Each row is a point on a tangle of strands that fork, close into loops and nearly touch. The rows are in no order.
In the rows, zero is written as 128.
Points whose rows are less than 76.8 apart are linked; no others are. Some points are linked to none.
Zasak: [ 88 122  99 126 138  93 141  96 104  78 137 122 122  98 101 124 111 154
  64 162 110 110 132 194]
tefeg: [126 115  83 117 135  54  98 107 129 103 150 116 136 126 108  16 126 108
 117 152  95 120 147 140]
dad: [134 116 133 139 131  75 101 143 146 163 119 134 139 173 163  77 160  96
 126 128 160 178 119  92]
fusik: [106 138 136 135 160  78 128 125 103  57 148  98 127 128 111 121 171 131
  41 175 134 112 145 191]
Kunef: [110 120  78 122 145  49  83 115 151 105 145  85 130 117 119  16 125 109
 117 165 115 126 151 134]
Voki: [124 125 138 122 111 159 154 111 100 161 121 150 137 128 137 153 112 128
 146 104 128 130  99 116]
Bez: [108 133 168 121 142 115 147 120  83  72 141 106 127 127 127 173 152  94
  83 156 146 122 114 171]
pev: [150 136 160 137 138  91 111 136 140 166 144 111 153 178 169  92 177  86
 139 123 153 162 112  79]
pilim: [110 173 118 131 126 133  81  89 168 123 103  46 151 133 141 108 119 139
 195 130 114  95 104  85]
fetot: [ 80 133  90 126 120 134 132  89 132  49 103 106  97 108 128 164  61 150
 112 163 124 119 104 149]
gep: [ 76 137  77 135 130 110 123  92 133  47 103 109 104 100 112 144  83 161
  88 164 116 113 123 167]
duk: [146 160 195 101 171 131 139 115 140  79 156  74 182 127 131 166 176  92
 140 149 118  84 119 143]
fibo: [145 133 189  83 156 145 159  96 161  88 153  88 180 111 142 160 120 131
 136 145 125  80 106 151]
Dudak: [134 153 162 117 148 115 124  99 167 155 133  83 196 135 148 114 161 139
 164 108 121  95 105 101]
zep: [133 162 172 129 148 134 122  96 141  90 142  40 170 145 154 139 151 111
 121 150 133  88 105 144]
Redod: [104 129 114  99 115 161 143  91 136  64 117 110  96 102 142 164  37 146
 182 153 104 111  92 106]
Goko: [109 112 104 126 137  58  89 144 154 150 115 120 136 153 158  52 142  99
 128 141 157 171 125  96]
bibo: [111 108  83 133 107 146 140 166 108 180  98 185  90  98 108 129 106 156
 125 105 121 150 148 134]
vazu: [104 157  99 135 113  98  82 117 146 132  92  93 119 163 150 104 129 133
 188 116 119 146 113  53]
Vunab: [101 137 100 128 103 102 110 116 120 142  87 151 113 153 130 125 124 140
 160 106 118 156 114  92]
ruli: [ 94 142  89 129 111  73  89 125 136 126  82 121 109 153 138  97 129 135
 167 116 122 157 123  73]
volap: [102 136 116 126 127 162 137  85 138  48 119  95 110 129 143 160  63 146
  92 170 132 117  91 155]
lizaf: [142 105 136 151 113 157 144 203 101 174 139 166 100 111 110 142 151 123
  93  90 166 150 156 136]
Dutip: [111 119 160 115 146  72 137 136  79  90 149 128 121 110  90 130 179  96
  74 153 141 124 143 185]
kenez: [132 141 118 110 116 164 132 106 143 152 106 157 146 135 141 159 100 175
 208 108  86 114 115  73]
lemig: [140 131 160 103 132 153 151  95 136 153 134 132 179 123 141 146 122 144
 164 106 115 101  99 112]
sop: [156 124 154 126 122 181 156 125 115 182 138 157 151 125 139 160 126 135
 149  97 125 119 116 110]
rasep: [140 164 159 129 151 158 117  88 169  82 127  37 165 140 155 136 129 132
 114 163 134  75 107 152]
leruz: [103 139  91 137 149 167 141 100 148  24 112 120  98 120 138 143  77 170
  36 180 146 121 114 159]
burud: [114 110 126 130 111 159 157 136  87 170 113 163 114 105 127 151 110 124
 123 107 143 141 110 130]
lunu: [134 125 110 135 111 197 148 137 123 184 107 171 109 122 140 169  83 158
 179 113 103 136 120  93]
pamov: [152 156 197 101 166 131 143 121 120 104 159 103 176 125 118 168 188  78
 154 128 117  97 119 128]
Soga: [137 106 105 166  96 165 134 190 134 193 124 168  88 135 118 146 121 152
 109  97 144 167 158 138]
biluv: [158  88 109 131 126  74 101 155 149 157 116 189 137 151 121  51 145 121
 113 126 134 159 161 136]
zavob: [142 167 186 116 167 124 127 110 151  93 149  44 183 131 146 146 175 104
 134 149 129  79 117 140]
Fiza: [138 135 141 105 129 156 144  98 158 165 121 149 176 128 138 146 115 168
 181 103 102 104 108  96]
let: [176 101  89 116 113 103 114 130 104 137 152 185 128 138  99  24 118 110
 120 120  91 126 165 146]
Meko: [ 88 158 115 152 123 109  95  91 138 102 108  48 125 144 142 114 127 116
 120 145 144 123  98 134]
rore: [ 90 144  73 143 142 135 123  94 148  29 102 113 101 105 117 141  82 174
  59 176 125 112 126 166]
dufif: [ 85 116  84 116 113 127 146 129  94 144  88 173  92  88 117 144  87 146
 146 120 113 140 126 121]
fop: [158 148 173 130 145 103 119 126 136 163 154  99 168 166 158 103 190  91
 151 115 139 138 113  80]
kelel: [ 95 110  73 115 144  58  70 144 171 137 125  97 138 127 159  36 124  97
 136 157 164 164 143  93]
Kina: [152  96  83 154  95 112  98 173 178 166 109 190  79 155 103 121 112 163
 148 117 114 183 200 148]
tifup: [ 96 117 117 107 115 158 158  93 112 102 113 127 111 101 140 162  52 131
 157 145 113 124  83 125]
kagal: [105 123  93 126 108 163 146 136 102 159  87 175  93 107 132 162  83 151
 169 114 112 146 121  97]
Favu: [199 124 168 163 118 142 118 170 147 170 156 161 121 182 128 149 182 100
 125  94 154 163 153 107]
zazas: [ 82 115  73 110 117 106 145 123  93 127  97 170  94  71 101 128  89 153
 138 127  98 125 139 135]
fabub: [136 113  89 140  97 106 105 157 150 169  92 193  90 157 114 122 124 158
 143 109 116 180 166 122]
ruvi: [128 106 149 108 136  79 138 139  74 115 157 150 121  95  80 101 167 104
  83 133 136 119 154 182]
kas: [124 111 104 157 108 183 148 176 111 195 108 168  93 112 128 153 105 148
 125 102 138 152 135 126]
tik: [152 141 189  84 165 152 153 106 178  63 150  76 172 119 147 160 122 136
 114 162 128  74 114 161]
Vizi: [143 126 181  93 143 151 162  96 138 128 148 117 181 108 139 154 122 131
 153 121 122  91 103 132]
Leli: [121 163 150 127 140 127 110  90 163 133 130  44 178 137 149 111 142 129
 159 128 126  89  98 117]
gizes: [176 126 167 149 121 123 121 151 127 171 140 157 131 176 138 131 180  99
 127  99 154 162 133 101]
suzom: [142 100 133 131 124  73 112 151 131 157 116 171 129 150 124  76 161 111
 106 113 152 164 141 129]
das: [198 114 158 183 105 160 118 179 168 174 174 147 106 182 123 166 162 118
 121  92 155 162 165 123]
gepe: [164 144 183 128 137 132 130 151 101 143 150 146 137 150 112 148 200  67
 138 101 147 143 129 105]
lur: [150 153 192 114 149 132 137 131  96 115 156 120 151 138 112 162 195  61
 147 119 131 121 118 121]
mur: [147 105  94 112 126  70 112 111 113 121 151 154 137 132 103  20 126 108
 119 135  93 123 153 144]
fafat: [155 114 120 182  94 187 133 179 146 200 145 151  92 154 128 170 119 152
 125  95 138 162 155 132]
nobut: [120 138 123 122 144 181 149  99 144  34 130 101 106 139 153 155  72 154
  56 179 147 117  96 155]
deda: [114 139 110 107 109 155 133 103 121 120  99 144 125 123 146 162  81 160
 207 112  94 116 109  74]
vekas: [134 119 110 151 106 194 147 153 116 195 111 168 103 127 135 164 102 150
 148 106 123 148 127 109]
Pano: [114 112  66 117 114 127 139 156  98 166 107 189  90  81  90  98 101 159
 133 113  92 129 167 139]
Fesuk: [110 136 116  95 112 158 138  91 133  82 107 121 117 106 142 161  56 155
 206 130 100 103 100  87]
lat: [120 105 152 122 126 127 153 161  68 142 136 156 108  83  98 144 152  97
  93 115 161 131 138 158]
ril: [137 108 147 145 123 194 168 160  91 178 128 152 114  97 136 158 113 115
 125 106 147 129 115 122]
Vip: [114 129  93 128 138  93 138  91  92  78 169 122 128 103  90  94 119 151
  62 165  82  99 146 197]
Dapar: [ 75 124  90 126 130 101 136  93 112  74 117 120 113  98 111 140  93 152
  84 157 116 117 117 175]
bev: [107 112  63 115 146  52  70 134 166 117 130 101 133 114 136  18 117 107
 139 162 131 140 155 102]
kozev: [154 157 179 107 167 164 135 106 166  52 143  59 166 141 153 154 137 129
  99 171 133  72 117 156]
zivu: [113 125 145 120 153  70 134 125  86  74 160 117 126 113  93 117 172 118
  57 167 126 113 151 196]
kek: [156 111 154 158 129 208 164 190  98 178 144 146 113  99 131 166 128 113
 120  98 151 127 132 111]
nelit: [101 122 127 115 112 151 152  95 103 129 115 135 130 117 139 156  87 128
 149 122 122 125  88 124]
vul: [135 108  85 167  88 144 112 180 164 179 114 175  66 147 107 151 103 169
 148 108 119 184 187 142]
rori: [147 116 147 161 128 188 149 221  96 161 152 149 103 107 111 168 156 102
 106  92 165 139 149 117]
lutif: [179  90  94 124 118  98 105 153 138 151 132 196 135 145 106  38 127 125
 118 120 109 142 177 146]
zopu: [174 130 171 119 142 170 156 128 140 181 148 157 171 117 132 163 152 143
 152  92 123 105 130 105]
Fogul: [135  98 138 114 125 111 142 166  78 147 152 166 113  83  79  99 158 111
  88 111 145 123 162 167]
Negek: [104 146 152 133 159 107 132 128  98  44 136  95 124 140 129 163 171 109
  49 174 149 119 129 178]
roz: [109 172 105 135 118 120  73 107 157 129  98  58 130 144 149 105 124 139
 207 122 117 116 114  53]
Safal: [122 128 101 136  97 122 116 134 126 168  92 177 104 161 127 136 124 150
 151 101 118 169 131 103]
Vak: [170 104 135 190  92 168 124 184 167 184 170 142  92 171 123 170 135 138
 119  91 153 166 167 135]
damur: [115 165 134 132 129 139 101  82 162 113 114  46 162 137 144 118 118 134
 165 135 122  89  96 116]
sozo: [107 114 161 119 132 115 156 129  69 113 137 134 118  99 113 161 145  96
  90 136 150 129 119 167]
befe: [159 114 155 146 116 104 119 157 124 164 125 168 124 164 130 114 174 100
 112 102 163 168 136 115]
lotof: [152 157 178 118 161 104 123 119 154 162 155  85 189 144 152 111 192 115
 159 111 126 110 117  90]

A tip is a point with one link. Name the tips that can be reached along the links from each point below, in the order of the rows.
gep | Vip
Vizi | lizaf, gepe, zopu
Dudak | zazas, Pano, vul

A piece is two or more points that can be reached from each other along the links. Count, over all rows, the pieces, the separate loops (a circle has one, a figure eight two, a Y none), the forks (points with three links) and the tips (points with one).
pieces | 4
loops | 2
forks | 3
tips | 7

Name the points in between on the shortest way along the links from the first point to the second, in order.
damur, Vunab | pilim roz vazu ruli
fibo, ril | Vizi lemig Fiza kenez deda Fesuk Redod tifup nelit Voki burud
dad, Leli | pev fop lotof Dudak
lunu, das | vekas kas Soga fafat Vak
